Points, in no order, along strands that fork, close into loops and pass close to each other.
Points whose rows are less than 30.2 apart are linked; no others are.
Z_431: [-34  -5   3  -5 -21  -9  16  50  32  36  19]
Z_198: [-21 -16   4 -11 -20  -4  27  37   8  23  19]
Z_558: [ 24 -11  14 -29  -5 -24  34  46 -23  -8  18]
Z_551: [ -5 -21 -14  27  14   7 -10 -22  -4   3  17]
Z_371: [ 50  31 -12 -16  33 -11 -25  -7 -17   6 -17]
Z_173: [ 42   0  24  -6   8 -26  10   5 -20 -40 -11]
Z_761: [-36  42 -16  -1  -5  27 -36 -25  32  17 -26]
Z_869: [ -7  13 -27  15  17  11 -30 -27   2  26 -12]
Z_748: [-27   3   1  21  -6  11 -15 -21  18 -10 -13]
Z_572: [ 24 -18 -11  16  25  -2  -7  -9 -19 -12  23]
Z_840: [ 11  -6   0  19   6  -5  -6 -14  -7 -12  -9]
Z_56: [-13 -20  -5  22   3   7  -2 -19   1  -3  11]
Z_248: [-46   6   6  -7 -27  -3  12  54  42  29  16]
Z_533: [-38  -4  20   3 -30  17  11   1  20 -22   1]
Z_292: [-33  20 -25  16   7  18 -36 -31  24  20 -12]
Z_900: [  0  32 -15 -16   1  19 -22 -25   6  35 -34]
Z_742: [  1 -16  18 -12 -21  -7  32  21 -10 -10   3]
Z_816: [ 16  -7  15 -26 -16 -27  38  54 -15   2   6]
Z_817: [ -2  -5   1  20   0  -1  -7 -17   1 -10 -13]
Z_647: [-31  -5 -14  27   6  14 -21 -30  18   4   4]
Z_973: [ 30  -7  21  -3  -1 -18  16   5 -19 -34  -7]
Z_29: [-18  19 -24  12  10  15 -32 -28  13  26 -18]
Z_570: [-33   4 -27  26  14  18 -33 -35  21  18   3]
Z_187: [  0  27 -25 -11   8  18 -26 -28   1  39 -25]
Z_646: [ 34 -15   5  -2  17 -13   6   4 -24 -29  19]
Z_998: [ 37  30 -22 -29  21  11 -19 -20 -17  32 -17]
Z_598: [-48  10  12 -13 -33   3  17  52  38  16  12]
Z_418: [ 30 -10  26 -17 -10 -23  28  19 -23 -33  -4]
Z_721: [-33 -10  12 -13 -29   4  27  32  14   9  11]
Z_636: [ 54  31  -2 -14  31 -18 -21  -3 -16  -7 -21]
Z_792: [ 20  27 -23 -14  15  11 -23 -23  -9  35 -23]
Z_691: [-35 -18   9   0 -23  13  17   4  14  -3  16]
Z_555: [-26  44 -13 -11  -6  27 -30 -24  24  24 -33]
Z_400: [-30 -10   3  -9 -20  -5  22  43  21  32  20]
Z_602: [ 23  -7  13   6   2 -14   8  -3 -15 -26  -7]
Z_546: [ 33 -15  11 -13  10 -15  16  16 -26 -29  22]
Z_258: [ 49  10  19  -5  17 -28   0   2 -18 -38 -17]
Z_73: [ 26  -1   3  13  12 -13  -5  -9 -15 -18 -10]
Z_326: [-46  -6  13  -1 -28  19  11   2  24 -12  15]
Z_217: [ 14 -26  -8  15  16   2   1  -7 -15  -8  28]
Z_28: [-19 -19   2  17  -7   7   5 -13   5  -7  10]
Z_252: [-12  39 -12 -15  -4  23 -24 -24  15  30 -38]
Z_910: [-43   0  15 -15 -35   5  24  42  26  10  10]
Z_390: [ 11 -16  16 -16 -16 -14  34  28 -17 -10   7]
Z_562: [-22 -25   4  -2 -15   7  21   8   4   6  23]
Z_759: [  2 -29  -3   8   1   3  14  -2 -10  -3  28]
Z_189: [ 31 -14  12 -26   7 -19  25  35 -27 -21  28]
Z_713: [-15  -1  -3  22   0   6 -13 -20   7  -6 -12]
Z_122: [ -7 -26   3   0  -7   3  21   7  -5   4  25]
Z_229: [-29  -7  23   2 -29  11  17   6  12 -21  -7]
Z_72: [ -5   0 -23  26  21   7 -27 -26   0  16  -1]
Z_865: [  8 -10 -21  27  24   4 -20 -21  -8   6  10]
Z_640: [-33 -15 -14  28   5  16 -16 -29  18   3  17]
Z_430: [ 46  31 -21 -26  30   2 -24 -14 -20  21 -14]
Z_717: [ 33 -15  -3   5  25  -7  -2   0 -22 -24  25]
Z_895: [ 48  17  14  -2  18 -25  -7  -4 -14 -25 -25]
Z_310: [  8 -15  13   4  -9  -6  16   1 -12 -20  -2]
Z_140: [ 52  28   7  -9  23 -23 -15  -3 -13 -14 -29]
Z_439: [-11 -13  22  -2 -25   0  25  10  -1 -18  -6]

A piece is two or more points that can be reached from each other along the links. Count, over all rows, the pieces, the separate loops (a circle has one, a figure eight two, a Y none), the forks (points with three links) and the tips (points with one).
pieces -> 4
loops -> 1
forks -> 2
tips -> 8

A fork is a point with three links, a tip a point with one. Leave the first point through the second and follow the links. Name the first fork or tip that comes.
Z_691 / Z_326 -> Z_390
Z_869 / Z_29 -> Z_640
Z_646 / Z_546 -> Z_816
Z_748 / Z_713 -> Z_602
Z_292 / Z_29 -> Z_28

Name the points in between on the shortest way along the links from the first point to the second, in order.
Z_310 / Z_895 -> Z_602 Z_973 Z_173 Z_258
Z_900 / Z_636 -> Z_187 Z_792 Z_998 Z_430 Z_371
Z_869 / Z_640 -> Z_29 Z_292 Z_570 Z_647
Z_558 / Z_717 -> Z_189 Z_546 Z_646
Z_761 / Z_900 -> Z_555 Z_252
